Points, in no order, along strands that fork and pass close to each other.
Points whose rows are less than 77.9 apart are linked; no others are. Some points are linked to none.
zeso: [-27  11  10 -35  23  13  -1 -16 -28  54  23 -16  14   1   1 -12   2 -28
 -23 -25  16 -15  -5  -3 -12  22 -16]
samot: [  1  45  37  25  -4 -11 -11 -15  -3  20 -16  31  21 -42 -30   6 -43  31
  -5   4  -8  -8  10  23   2  30  11]
Voso: [-11   9   7   3   6 -54 -22  -1  -6  18  -4  34  10 -27  17 -17  -1 -10
   8   6 -53 -16   3  -8  -4 -32  20]
gal: [ -4   1   4 -13  -5  -5 -55 -32  15 -26  -9  14  25  23  11 -37  -8   8
  -5 -17 -16  28 -17  -5  12  10   3]
molud: [ -7 -17  17   6 -35   0  -7  34  -3  11 -12 -18   5   4  49  37   3 -35
  34   2 -19  -3 -37  -8 -20  -7  17]
sog: [-13  33  10   7 -35 -12 -17  55   7   4  -5  -5 -16  -3  -9  52   6 -32
  12   2  -3   0 -17 -12 -22   2   0]
tav: [-20  -5  -6  -1  10  10 -23 -22  -4  22   9 -43   6  55  20   1  -6  -7
 -16 -10  -3 -12 -17  -9  13  -3 -42]
ropit: [-17 -34 -13 -10 -25  38  29  -6 -17   9   4 -36   9   7  21   0   9  -6
  18  -8  20  13 -28  13  -3   4  25]
Teno: [ 10 -33  -9 -13  -1  15  10  -5  15 -45  -4 -25 -22  34 -32 -14   4  11
 -16   9  26  -7  13 -15   1   2 -31]
bibu: [ 24   4  -6   7   6  27   8  23  -2  27   0 -27   4  -6 -41  12  14  14
   4 -37  45  44  -4  12 -25  12 -18]
fofi: [  1 -24  10 -26 -19 -48   3 -24  -7  14   4 -10  -8 -24 -13  -7 -15  17
   1 -19 -69 -38 -11  -2  -2 -12  34]
Zem: [  7 -17 -16  25 -28 -12   0  -3  26 -45 -18 -19 -16  27   7  30 -21  -8
  19  26  13   4  -1  -7  21 -10   5]
nev: [  9 -29   0   1  18  27  49  21 -15  26   8 -38 -19  -4 -15  25  19 -17
 -10 -15  29  -3   2   7 -34 -24 -21]
lide: [  8  -9 -34  17 -36   3   9   3  17 -35 -16 -32  -6  58  25  31 -13  -9
  15   7   1   6 -12 -11  29   9   4]
Rini: [-11  -2  45   0  39  24 -13  -3 -15  39  11   3  11 -23  -8 -24  -5  -6
 -25 -28 -16 -25  -2   5 -50  35  -4]
Zuke: [-17  32 -34  45 -10 -18 -21 -10  15   4  -6   0  -4  31  21  29  -6 -14
  10  11   4  10 -14 -10  26 -19  -7]
Tem: [ 32  13  14   8  46  42  -1   7  11 -18   0  10   5 -12  -5 -40   6  21
  -3  -5  16  26  10   3 -28  45 -15]
pev: [  8 -16   5 -27 -11 -37  -4 -55  -9   8 -10  -9  10  -6 -14 -31 -19  36
  -6 -13 -49 -14 -10   3  16  -2  21]
Fot: [ 31 -46   6  -6  27 -42 -12 -37  -3  -3  -5  -4 -11   3  -7 -21  -4  35
 -10  16 -49 -28   6  -9  12 -34   0]
vozu: [ -6  -2  -9  29 -10 -36 -19   3  27 -37 -26  28 -22 -35 -17  22  -8   0
   9   4 -49  -4  12   3   4 -35  16]
pep: [ -3  30   1  -8  24 -27 -25 -37 -23  17  -1  20  17  -6 -30 -21 -25   9
 -46  -9 -13 -19  22  -7   3   4 -10]
nomes: [  7  -8 -11  -5  -7  27  41  56 -18  27 -10 -31   3   3 -11  12  67 -10
 -25 -28   9  20 -16  -5 -29 -18  18]
petu: [  4  21  42  10   0   6   2  -9  -1  15   5  26  27 -38 -16 -15 -33  17
   7  -6 -14 -14   5  24 -15  51  20]
laf: [-17  36 -57  -6  -2  -8  -7   9   2 -21   8 -18 -11  52   6  15  25 -17
 -24   2  16   1   1 -33  28  -4 -21]
bemut: [ 29  -4   1  -3  32  32  -4  36 -18   4 -11  22  -1  -4  46  -8  46   9
  -7  -7  -1  26  -5   7 -47 -11 -12]
Ditu: [-19 -40 -13  -8   3   8  24 -14 -10   1  20 -45  -5  37  19  18  -5 -13
   1   7   2 -33 -10  -5  16 -15  -6]
Nul: [ 12 -29  24   5  30 -26 -16   0  -2  -3   9  20  -9  -1  32   1   1  -1
   5  10 -21 -19  10  -9 -15 -38  -9]
Fizo: [ 22 -17 -13   8 -20  41  39  21   5  -8  -7  -7  13  -3 -18 -20  22  29
  21 -20  35  60  -7  15   0  17  23]
babif: [ -2  17  -2   9  21 -47 -40  13  15   4 -15  38  -7  -6  19 -16  14 -20
   3  15 -50  -3  -5 -21  -9 -52  10]
pavil: [-10 -15   4  -2  -2  -6  46  31  -7  -8  33  11 -26 -19 -13  23  -1 -15
   8   8  -3 -47  30  -8 -11  -9  13]
nogo: [-26 -16   2 -10 -40  -3   1 -12  14   6  11 -51  -1  13 -35  25 -27 -23
   1 -10  -6 -29 -24   4   7  10   1]
Sadeb: [ -4  40   9  27   0 -21 -10 -34  -6   9 -35  41  16 -39 -32   4 -29  24
  -8  15 -27   2  15  12   8  -4   5]
begam: [-31  29  -7  16 -26 -16  -6  -6  -6  36  21 -13   7  -1  11  36 -16 -25
  17   2  11 -11  -9   2  23  -3  10]
gid: [-13  29  -9  12 -32  -9 -32 -25  25 -13 -22  17   9  -9 -31   7 -20  10
   7  12  15  36  -2  10  48   6   8]
kulu: [ -5 -19  46  -5  -6  19  20 -24   7  12 -11   9  33 -25 -15 -43 -19  29
   6  -8 -22  -3 -10  24 -13  49  23]
tuta: [  8  -1 -28  13   9 -45 -25 -55  14   9 -40 -10   4   1 -10 -22 -20  20
   9  38 -36  -1   2   7  22 -39  -5]
vaz: [-27  41  -7 -18   3 -17 -17  39  -2  -3   3  11 -14   0 -18  22  15 -25
 -22  10 -15 -18   5 -27   4 -26 -10]
Gab: [  3 -38   6  -5  33 -41 -14  -1  -9   5  10  -1 -10   6  16 -11   9   6
  -4  16 -55 -26   2 -18  11 -42   7]
sedo: [  5 -29   3  -5  23 -17 -20 -38   7 -23  -9   3   9  30  26 -26   0  13
   4  17  -4  -2   5 -13  26 -21  -8]
rumes: [-18  22  -3  13 -22  -5  -8 -46   4  26  -2 -33  17  23  -5   0 -30   3
  11  18  20  -8  -5  11  59   7 -19]
Giru: [-29 -43  28 -30  16   6  33  12 -22  35  17 -15 -11  -2  22   8  12 -21
   1   6 -13 -46  -9  -4 -21 -19  16]
suzeg: [  1   9  -1  -5  -5 -20  21 -32   3 -19  -9  22   7  -6 -37 -17 -12  28
 -16  19  -8 -19  32   1  29   4   3]
zazor: [  5  25  27  23  20  23 -20  19   6  28  18   7   5 -32 -24 -11 -13  14
  19 -22  12  23  -1  15 -40  51   2]
sisus: [ 37   4  -4  -1  31  21  18  32 -28  16  13  31   6 -22  49   6   2   7
  10  -6  20  23   5  28 -10 -13  10]
muru: [ 39 -14 -37  -1 -18  28  27  19   4 -14 -12 -13   5  19 -11   7  29  16
   3  -8  37  53 -12  14  -1  13  12]
Rav: [ -6  25   4  -4 -28   5 -26 -15  22 -28  -5  20   7 -12 -47  -4 -17  20
  -3   2   6  22   7  16  23  27  -5]
kubag: [  0 -17  -2 -19  40 -36  -2 -51 -32  32   4   2  17  15   0 -30 -10  18
 -33   6 -39 -33   4 -15  13 -16   6]
kem: [  0 -58   3 -23 -23   6  25 -14  18 -40   9  -4  -4   1 -34 -31  -3  17
   2 -10 -33 -17  -5   3   3  20  34]
gogo: [ 25  14  26  11  33   3 -26  -4  24 -33  -5  13 -12 -19 -27 -13 -23  22
 -21   2 -24 -16  28   9 -19   8 -34]
Sareg: [-34  13 -17 -10 -39 -21 -21   9  12  -8  10 -20  10  16  -3   8 -13 -26
  -4  -9 -28 -11 -17 -13  19   1  26]
magap: [-16  24  23 -17  32  10  -6  10 -28  49  23  17   6 -21 -13 -17  -7 -17
 -24 -26   0 -27   2  -3 -23  38  -3]
bizos: [-21 -69  18 -19 -17   5  32 -12  -1  -6  17 -14   1   0 -11 -13  -2   4
  12  -1 -32 -39 -14  12  -8   8  38]
Koleg: [  5  -3 -17  15  -7  -9 -10  10  12 -42  -5  -2 -25  16  -4  32   7  -3
   3  17  12   3  12 -10  13 -21 -14]
Dinuz: [ 19  31   0   9  27  -2  17   6 -36  35   9  10 -11 -32   2  29 -27   4
   5   4  58  -8  26  26  16  -8  -2]
tozu: [-14  34 -32 -17 -18  -4 -41   2  16 -43   6  37   0  12 -12 -10  11  -3
 -20 -15 -11  29   2 -18  14  17   4]
Kez: [ 15  21  21   0  12  16 -33  -2  -1  16   1   1  -6 -10 -16   7 -22   8
   0  -5  36  18   9   9  -9  17 -40]
Tola: [-21  -7 -10  -8  -9  21 -17  12 -13  30  -5 -49   3  50  42  15  15 -18
  -7 -14  -3   0 -39  -9  -7   6 -27]
giri: [  0 -11  11   4 -23 -20 -10 -16  45 -33 -31   4  -7  -3 -14 -11 -12  22
  -4  37  21  19  20  11  38   8 -20]
narit: [ -1 -14   3 -17  -8  -2  13 -18  12 -30  10  17   2  -1 -31 -24 -11  20
 -10  -3 -24 -22  16   4   1  21  10]
zeres: [ -6  13 -40  28 -17 -23  24  -6   3 -23   6  20  -5   4  27  19   1 -13
  30  24  13   1  12  -4  38 -22  37]
Gug: [ 34 -15  34  17  10  -9  19  -9  12 -14 -19  21  -6 -21  28 -16 -11  21
  17  37  22  -7  36  10  25  -8 -17]
rog: [ -5   5  -2 -23 -22 -22 -57 -31  14 -11  -8  -4  16  -5  -9 -28 -17   3
 -14 -35 -42  12 -12   4   5   8   8]
gevu: [ 17 -20   9  10  20 -30  23 -18 -10 -18   1  43   5  -8  10 -19 -11  24
  13  30 -19 -28  32  -9  16 -17  18]
Navet: [-15  18 -26  18   8 -44 -43  13  31  -8 -28  21 -17  10  18  11   3 -27
   0  26 -42   4  -8 -21   4 -51  15]
lati: [ -9  24  14 -21 -30 -10 -33 -30   5   3   4  20  24 -23 -30 -25 -18   8
 -12 -34 -39   1  -7  15  -7  32  13]
perov: [-13  26 -40 -34 -24   8  42  45 -15  -1  22  -7 -11  14  10  17  35 -28
   1   3  20  -7 -10 -21  11   0  13]
ruker: [-30 -44  18 -32  -7 -20  25  -4  -7  20  25 -22  -5   1 -14  10  -7  -8
  -1   0 -31 -50 -10   2  -4  -9  25]
Mili: [ 10  -2  18  35 -14 -16  -8  16  30 -44  -8  47 -12 -26   2  16 -13   7
  24  13 -24  -4  21   7  -9 -12  19]
tusig: [ -2 -38  33 -11  20  36 -15 -11   2 -12  -2   5   9   2   2 -48   4  24
  -3  -6 -17   1   3   8 -30  20  -3]
kivet: [-15  30 -12  24  -8 -33  -9  28  10   7  -5  23  -2   7  55  17  17 -30
  25  19  -9   6 -16 -20  11 -35  16]
numam: [ 20 -12 -19   7   4 -10  23  25   2 -53   7  20 -29  15  20  24  21  -1
   4  15  11  -9  26 -21  -3 -27  -6]
dup: [ 18 -11 -44 -12  -8  14  46  19 -15  -9  19  -6   6  18  40  28  25 -10
   7   7  22   9  -9  16  13 -27  11]
seb: [ -8   3  38  14  21  31 -20  10  -7  45  18  -4  10 -25 -21 -15  -2  -5
   2 -37   3  13 -10   6 -49  37 -13]
Kipa: [  4   1 -14 -23  14  22 -10  -6 -14  -9  14   3   2  24   8 -19  23  -9
 -23 -18  19  23  -7 -16  -8  14 -26]
duv: [ -3  23  -4 -16   5   5 -28  29  -7  21 -14 -28   7  46  38  12  35 -24
 -19 -11  -5  -1 -30 -24 -13   5 -35]
nere: [-16  11  -6  -4 -32 -21 -25 -48  16   3  -8 -31  17  10 -27  -3 -36   9
  -4   1  -6  -2  -8  14  41   1  -8]
dob: [  8 -36  -5   1  -6 -27 -13 -30  18 -38 -15  -6   8  30  15 -24 -16  13
  18  22 -20  -2  -9  -5  45 -23  19]
nam: [ -4  32  -9 -10 -17  17 -36  -5  16 -32  13  34   3   4 -30 -16   0   6
  -5 -20   7  34   2   0   3  46   3]
Zav: [ -3  36  -8 -17   5  16  24  59 -22  38  28  15  -5 -30  -3   8  19 -10
   9 -21  22  13   1   6 -22  15  12]
zuk: [  1 -10   1  -2 -11 -15  29  48  -4 -23  18  11 -29  -9  18  26  21 -20
  12  18  -4 -22  16 -16 -13 -27   6]
Guk: [ -1  10  10  10  20   5 -22  13  13 -31   4   9 -25 -17 -44  18 -13   8
 -30  -4 -19 -19  26   3 -23   0 -37]
neri: [-26 -47  12   9 -11  48  23   4 -16  -3  -6 -15  -1   0   6 -28  36   8
 -10 -20  -8  17  -9  -6 -38   6  33]
bafa: [ 19   2  -1   9  32  52  26  16   3 -14  11   1   4 -10 -21 -40  26  21
 -10 -24  19  34  10  -5 -22  39  -1]
Relo: [ 16  -5  22 -10  14  -8 -21 -35  18  -6 -24  12  11  10  18 -46 -12  28
 -12  24  25  16  17   3  32  20 -33]
bura: [-11   2 -20  26 -22 -18  13 -10   9 -42 -11  32 -11 -13  -8  19  -7   6
  25  31   5   3  20   0  33 -17  28]
Fikim: [ -6  27  11 -10  -6  10 -11  39   4  -8  20  28  -3 -14  -7 -11  20 -17
  -4 -21 -12   8  -5 -10 -30  27   5]
Tedig: [  6  18  -1  12  26 -10  23 -22 -16  -9   0  31   0 -14 -18 -15 -12  21
 -25  18  17 -31  43  -5  16  12  -4]
Damom: [ 12 -38  17 -28  16 -23  -4 -51  -5  12 -11 -16  10  11 -12 -28 -21  34
 -18   5 -33 -25  -4   1  23  -9  -2]
Vorez: [ -1   7  -4   3 -14  23   9  51  -7   3  10   2   0  -5 -15   0  47 -12
   0 -36   3  33 -12 -22 -41  28   8]
donas: [  4  26  -4  14  16  -7  24 -16 -32  17  12  19  -4 -22  -6  13 -23   5
  -2  12  34 -24  35   4  20   4   8]
Kose: [ -8   3  -3  12 -36 -13 -25  35  19 -17  -6 -17 -19  -4 -33  56  -7 -25
  -4   2  -3  -1 -12 -11 -21  -1 -12]
milut: [-36   4 -17 -38 -23  16  19  29 -16  10  16 -18   6  21   7  -4  26 -30
   0  -9   2  -4 -34 -23  -1  13  20]
tepo: [-13  29  20   6  -8  -8 -12 -12 -22  50  22  -7  14 -19   1  29 -31 -16
  10  -1  25  -7   4  10   5   6   1]
kuvot: [ -6 -21  11 -19  22  13  54  11 -37  35  27 -11  -9 -16  20  20  -1 -21
   3   0  24 -37  11   2  -8 -15  10]
Fegu: [ 14  21  20  30  -6  11   2  28  27 -28  13  32  -9 -32  -2  17  -9   9
  28   4  -7   5  17  15 -24  21  13]
tes: [-19  16 -15  17  -1 -31 -37 -36   3  15   4  19  31   9  30 -21  -8 -16
  13   6 -18   5 -13  -6  16 -14  14]
rupu: [-19  53 -22  -1 -14 -20   0  52   8 -14  -7   8 -18  26   6  35  33 -26
  -1  19   0  -9 -11 -35  14 -27   3]
ligep: [  6  10 -39  19 -16  -5  33  -3  -7   0  20  -7   2  18  49  23   1  -6
  30  13  20   3   1   8  33 -27  16]
kiti: [ 14 -14   0  -4 -20   4  -8  -8  34 -36 -24 -18 -14  28 -19 -10  -9  13
  -2  17  30  19   2  -2  18   7 -33]
toz: [-10   3  -1   9  -5   7 -31 -41  11  10  -7 -37  15  49  18 -10 -22   3
   2   5  11   4 -18   4  39   0 -35]
vora: [ -9 -27  16 -25   2  -5 -25   9   6  -8   5  -5  -3   8   0 -12   3 -10
 -14 -13 -35 -11 -15 -12 -19  -4  -6]
suke: [ 19   0  26   6  46  -1 -12 -21 -28  16   0  34  12  -8  37 -23 -11   3
  -3   2   7 -12  18  -3   2  -7 -12]
didu: [  0  19 -12  28  -3 -34 -26 -48  16  -1 -48  23   3 -30 -22  -9 -20  20
  13  26 -33  16   4  13  12 -27   4]
Kofiv: [-13   9   0 -12  11 -18 -17  18  -1 -20  13  10 -22  -5 -26   9   4  -9
 -27   1 -18 -26  24 -17  -7 -19 -23]
fid: [ 10 -21   6 -10   2  19  30 -14 -13  -7  12  13   6  -7  24 -10  -1   4
  17  10  23  -4  13   7  14  -3  14]
Veme: [ 12 -36  36   5  19   7 -10   2 -16   2  -1   7  -1 -11  57   6   3  -6
  18   7   0   0   1   4 -26 -26 -14]
Tozef: [  2 -11 -12 -19  22  49  21  13 -39  34   2  -9  10   2  29 -10  32   4
 -26 -11  24  23  -9  22 -31 -17  10]
Sobak: [ 33 -29 -13 -12   3  33  13  -3   1 -43 -19   9  -1  21  38 -21  26  20
   4  12  28  35  -4   8   1  -8   0]
bek: [ 25   6  20  10  45  12   8   9 -36  28   4  39   2 -30  58  -5 -10  -5
  11  -9  16  -8  13  17  -8  -4   4]
Lepud: [ -5  20   2  15 -13 -21 -19  -9  16 -24 -29  12 -15 -56 -40  23 -14  13
  -3 -19 -60 -13  11  12  -2 -13   7]
Pebin: [  8 -14   3   9 -33  34  27   7  12 -19   8   4   9 -16 -14 -30   4  13
  32 -11  20  33  -4   6   4  43  25]
logim: [  6  -1   1  24  10 -28 -19 -32  30 -20 -39  13  -4  -4 -16  -6 -12  15
  -9  42   4  10  25   7  35 -30 -29]
mol: [-11  37 -19   8  13 -20 -11  17  -3 -16  14  57  -5 -10  20  -3  26 -15
   0  14  -3   9  17 -24   8 -17  18]
leko: [ -6  13   1 -18  29 -43   8 -39 -39  33   3  24  17  -1 -21 -29 -20  25
 -46 -10 -34 -36  11 -12   1  -1  11]
bomub: [-11  17  -7 -33  20  22  31  27 -37  39  26  16   1 -19  18 -10  20 -17
 -10 -14  19  -2  -4  -2  -8   8  18]
fuv: [ 26  17 -30   0   2  12 -18   3   3   8 -10 -29   3  48  23  29  22  -1
  -7 -16  23  29 -20  13   1   6 -31]
kasaf: [  9 -29  22 -16  34   2 -12 -43  -3 -11 -20   0   6  18  23 -46  -3  25
 -12  20  14  -7  16  -3  25  -2 -31]
kof: [  0  -9  -5  22 -26 -18 -27  15  28 -21 -20 -43 -18  25 -13  57 -24 -17
  -7   5  -9 -12 -12 -10  -5 -12 -24]
sul: [ 31  -2  42  26  18   8  11   8  24 -11 -13  20   0 -38  12 -14 -19  30
  27  26  12  -3  22  24  -2  28  -6]
Lom: [-43  25 -24  11 -29 -37 -14  -7   2  27  11 -13  14  10   8   8 -18 -29
  13   1 -31 -20 -12  -2  31  -9  14]
Pirub: [ 11 -51  23   4  31  43  34   3 -11   7  -3 -24 -19 -10  -4  -9  16   4
  -9  -8  14  -7   7   3 -42  -9 -19]
gol: [ -4 -13   5   0 -14 -60  -7 -27  -6  28  -7  -2   8 -28   2  -6  -9   6
  16   0 -68 -23  -7   4   2 -31  36]
Ratu: [ -8  -7  14 -19   6  13   8 -10   4  -1  19   5   5  -4 -40 -26  -5  -2
 -19 -20 -15 -18   6  -1 -23  35   3]
lep: [ -7 -28 -11 -19  15  22  28   7 -11  12  20 -48 -18  18 -21  19  21 -24
 -19  -9  25 -18  -3 -12 -24  -8 -34]
Mabo: [-47   2   1 -35 -33  -3  -3  12  -8  14  20  -5  21   5  11 -13   4 -29
   5 -15 -23 -14 -26 -11   8  15  36]
Fuzug: [ 24   2  15  -2  11  10 -22 -12  14 -28  -5  34   3   6  14 -28   2  13
  -2   7  14  22  13  -1   3  13 -18]
buk: [ 23  17  16  25  24  29   2  30   9  32  -1 -19   2 -28 -30  -1  -1  25
  18 -35  32  43  -1  13 -35  27 -12]
fadid: [  2  17  13  -4  -9 -21 -37   7  26 -23  -6  17 -11 -35 -25  -9  -8   4
 -16 -26 -60  -4   8   7 -21   3   2]
Tolok: [-18  12 -22  26 -23 -12 -12 -14  29 -45 -28  19 -14  -8 -30  29 -15   3
   5  28   2  19   3  -1  45 -14  17]
liro: [  3 -32  16  19 -32  17   2  27 -13  19 -11 -18  10  -7  28  20   9 -11
  36 -14   4  28 -39  10 -39   4  22]
rop: [ -5  25 -23 -28   6  -5 -13  27  -2 -10   5 -21 -12  39   3  16  34 -19
 -33  -2  11  -7  -6 -30  -8   1 -41]
bofa: [  7   0  18   3 -25   2 -46 -19  22 -11 -13  -6  11   8   1  -7 -26   0
  15  -7   4  24 -20   7   4  10  -7]
lotom: [ 20  -7  15   9   7 -13  18 -21  10   7 -20  -9  -5  -8  25  -6 -10  14
  13  35  44   2  23  13  34 -13 -26]
pagi: [ -5 -13 -21  -8 -19  24  45  51  -6   1   1 -18  -5   3 -19   6  50 -18
 -10 -24  13  11 -11 -22 -22   9  15]
kudov: [ -3  20  11 -21 -23 -24  -1 -51  -6   7  -4  17  26 -16 -25 -34 -22  31
 -18 -28 -46  -6   2   8   8  20  19]
zatin: [-11 -33  -1 -26  16   6  20 -19  -5  -2  23 -40 -13  25 -22  12  -7  -7
 -14   4   8 -39   3 -10   5  -5 -22]
big: [ 16 -19 -22  -2  12  36  27  36 -25  31   0 -11  22  10  -4   8  47   7
 -28 -14  22  45  -7  26 -32 -19  18]
gagaz: [  2  10   3  37  16 -28 -12 -39  18  12 -31  -6   3   8  15   4 -16   6
  14  49  25   8  17   6  38 -28 -30]
nukid: [ 35 -15 -37 -18 -11  25  27   3   5 -37  -7 -16  -7  37  10   0  23   9
   2   3  40  28  -3   0  14  -2 -11]
sisa: [-24  57 -26  22 -16 -26 -19  39  19  -1 -18  31 -11   8  23  36  23 -29
  12  20  -3  14 -18 -26  15 -26  18]
popop: [ 37   6 -18   3  -5  16 -10  13  -1  13  -8 -33   3  20 -18  35  26  -2
  -8 -23  38  34 -14   2 -28   6 -32]
kavep: [ 13 -28  14 -12  26  28   3  26 -30  10  -8   2  -5  -6  56   5  38  -1
  -6   1  -5   0  -1   3 -46 -37  -7]
fofa: [ 18  12  -2  -2  -6  12   5   5  -9  34   5 -19   4 -10   6  31 -12   0
  29  -6  51  27  -8  28  -7   1  -6]
biz: [  9 -13 -30  20  -3 -41 -34 -42  24  -9 -26  -3   9  17  13 -27 -21   5
  16  19 -44   7 -10  -2  30 -32  19]
pul: [ -1 -10   2   3   8  51  36  -3  14 -13  10   3  11 -15 -30 -49  15  19
   4 -17  14  25   4  -3  -6  57  23]
Zodi: [-25   8  11 -13   7  -3  -4 -31 -26  47  24 -28  13   2  -3  10 -20 -18
 -12 -10  19 -27  -5   2  10   8 -14]
gilu: [-14  42   7  -9 -13  -7 -51  34  20 -19   3  29  -7 -17 -22  -4   3 -10
 -18 -20 -36  13  -4  -7 -24  10 -10]
Nor: [ 14  -9 -50   2 -24  17  32   3   6 -21  -7 -40  -5  54  18  25   5   2
   8   4  31  14 -14  -1  34   5 -11]
nep: [  6 -33   9  -1  -7  31  59  -3  -1  10   7 -33 -10 -12 -41  -8   2  -2
   7   1  42  -5  11   6  -7  11  -6]
kis: [ 10  20  16   1  33  -9 -17 -34 -22  16   0  26  16  -3  -2 -23 -17   9
 -19   3  13 -13  17  -6  15   9 -12]
Kul: [ 25 -18   1  -2  20  38  -9  -2   3 -41  -9  31   3  15  35 -36  28  19
  -2  -2   2  39   1   1 -13   8 -11]
Tef: [ 17  34 -24  18  -3  -2 -11  -8   7   2   1 -12  -4  28  27  30   1   4
  12   4  36  26  -9   8  25 -15 -22]
dilo: [  9 -14   6  21 -40   8 -17   7   6  20 -11 -25   6   4  16  37 -12 -13
  38 -12  18  30 -41   9 -19  18   7]
Kekem: [-16  -1   9  10 -22 -31 -19  30   9   2 -12  -4   2  10  34  25   0 -33
  20   2 -31 -11 -25 -17  -4 -24  19]
rivav: [-17  31   9  -9  22  17 -13   3   9   5  21  14   4 -17 -54 -21  -5  -2
 -39 -28 -22 -17  11   4 -36  49 -14]
topen: [-19  26 -32  -3  -9 -12 -35 -10   4 -26   7  -1   3  38  -6   0   5 -13
 -27  -6   3  17  -4 -17  26   4 -12]
kupe: [  6 -23   0 -11 -18  20  41  -1  16 -23   3 -27 -22   1 -52  -3  -3   6
   0  18  43  -5  17   4   8  17 -20]
vidi: [  1   3 -34 -10 -18  11  54  31 -17  13  31 -25  -4   4  11  39  18 -21
   6  -1  30  -8  -4   8   5 -11   8]
vifu: [ -7 -25  -6  -9  10  21  20 -31 -20   9  10 -36  12  32  40  -4  -3   4
  11   7  22 -16  -8  10  30 -14 -14]
foluz: [  1  40 -10  -9  17   9  15  31 -34  37  29   6 -13 -32 -14  29 -10  -6
   4 -14  44  -4  16  15  -3  14   5]
feb: [  6 -56  34  -8  23  29  45 -14  -9   5  -3 -23 -17  -8 -21 -15  -7   8
  -3  11  18 -25  12   8 -13   5 -12]
fovo: [  7 -16  34   7 -33  13 -28  -9  19  13 -17 -28   9   0   6   4 -22   1
  38   0  28  36 -30  17  -1  17  -6]
feva: [ -3  11  22   7 -31  -3  12  57  -2  20  12  -1 -10 -32   7  39  14 -29
  32  -5  -1  -1 -16  -2 -38  -2  14]
ses: [-12 -13  -9 -30  37  41  42   4 -49  35  12  -5  -7  -4  16 -19  25 -13
 -29 -11  21  -9   2   6 -24  -3  14]
bitap: [-32  19 -52  41  -2 -24 -23  -1  21  -4 -29   7 -12  16   4  32  -9 -20
   6  32 -25   5  -9 -11  20 -42  -1]
Mal: [ -1  16  28  21  -8   9   8  53   5  12  21  16  -8 -45  -5  23  -2 -10
  29  -5  -6  -2   2   8 -46  18  13]
Rataf: [ 18 -13  -9  -8  16  11  75  15 -27   4  25  10 -18 -23   4  15  -2 -11
   6   4  24 -36  30   8   1  -2  15]
pegeg: [ 22  11  36  17  37  28   5   9  23 -13  -1   6   8 -30 -13 -30 -11  26
  -2  12   4  -3  11  13 -22  50 -13]

A fork is a point with three links, a tip a point with one. Leave the first point through the second and follow the links. Name the first fork or tip that comes.
Zodi / zeso -> pev
Sadeb / didu -> nukid
gagaz / logim -> vifu
Tozef / ses -> Tedig
Dinuz / foluz -> kof
Koleg / numam -> narit

Follow the links from the first point to the second, and from the first to the third. Name the last point that the two ways share.
Pirub / Fuzug / Koleg -> nukid
Fuzug / kiti / Dinuz -> nukid
Veme / Rataf / sisa -> Damom
bemut / Ratu / bomub -> Tedig
Tozef / dilo / bemut -> Damom
big / Zem / kavep -> Tedig
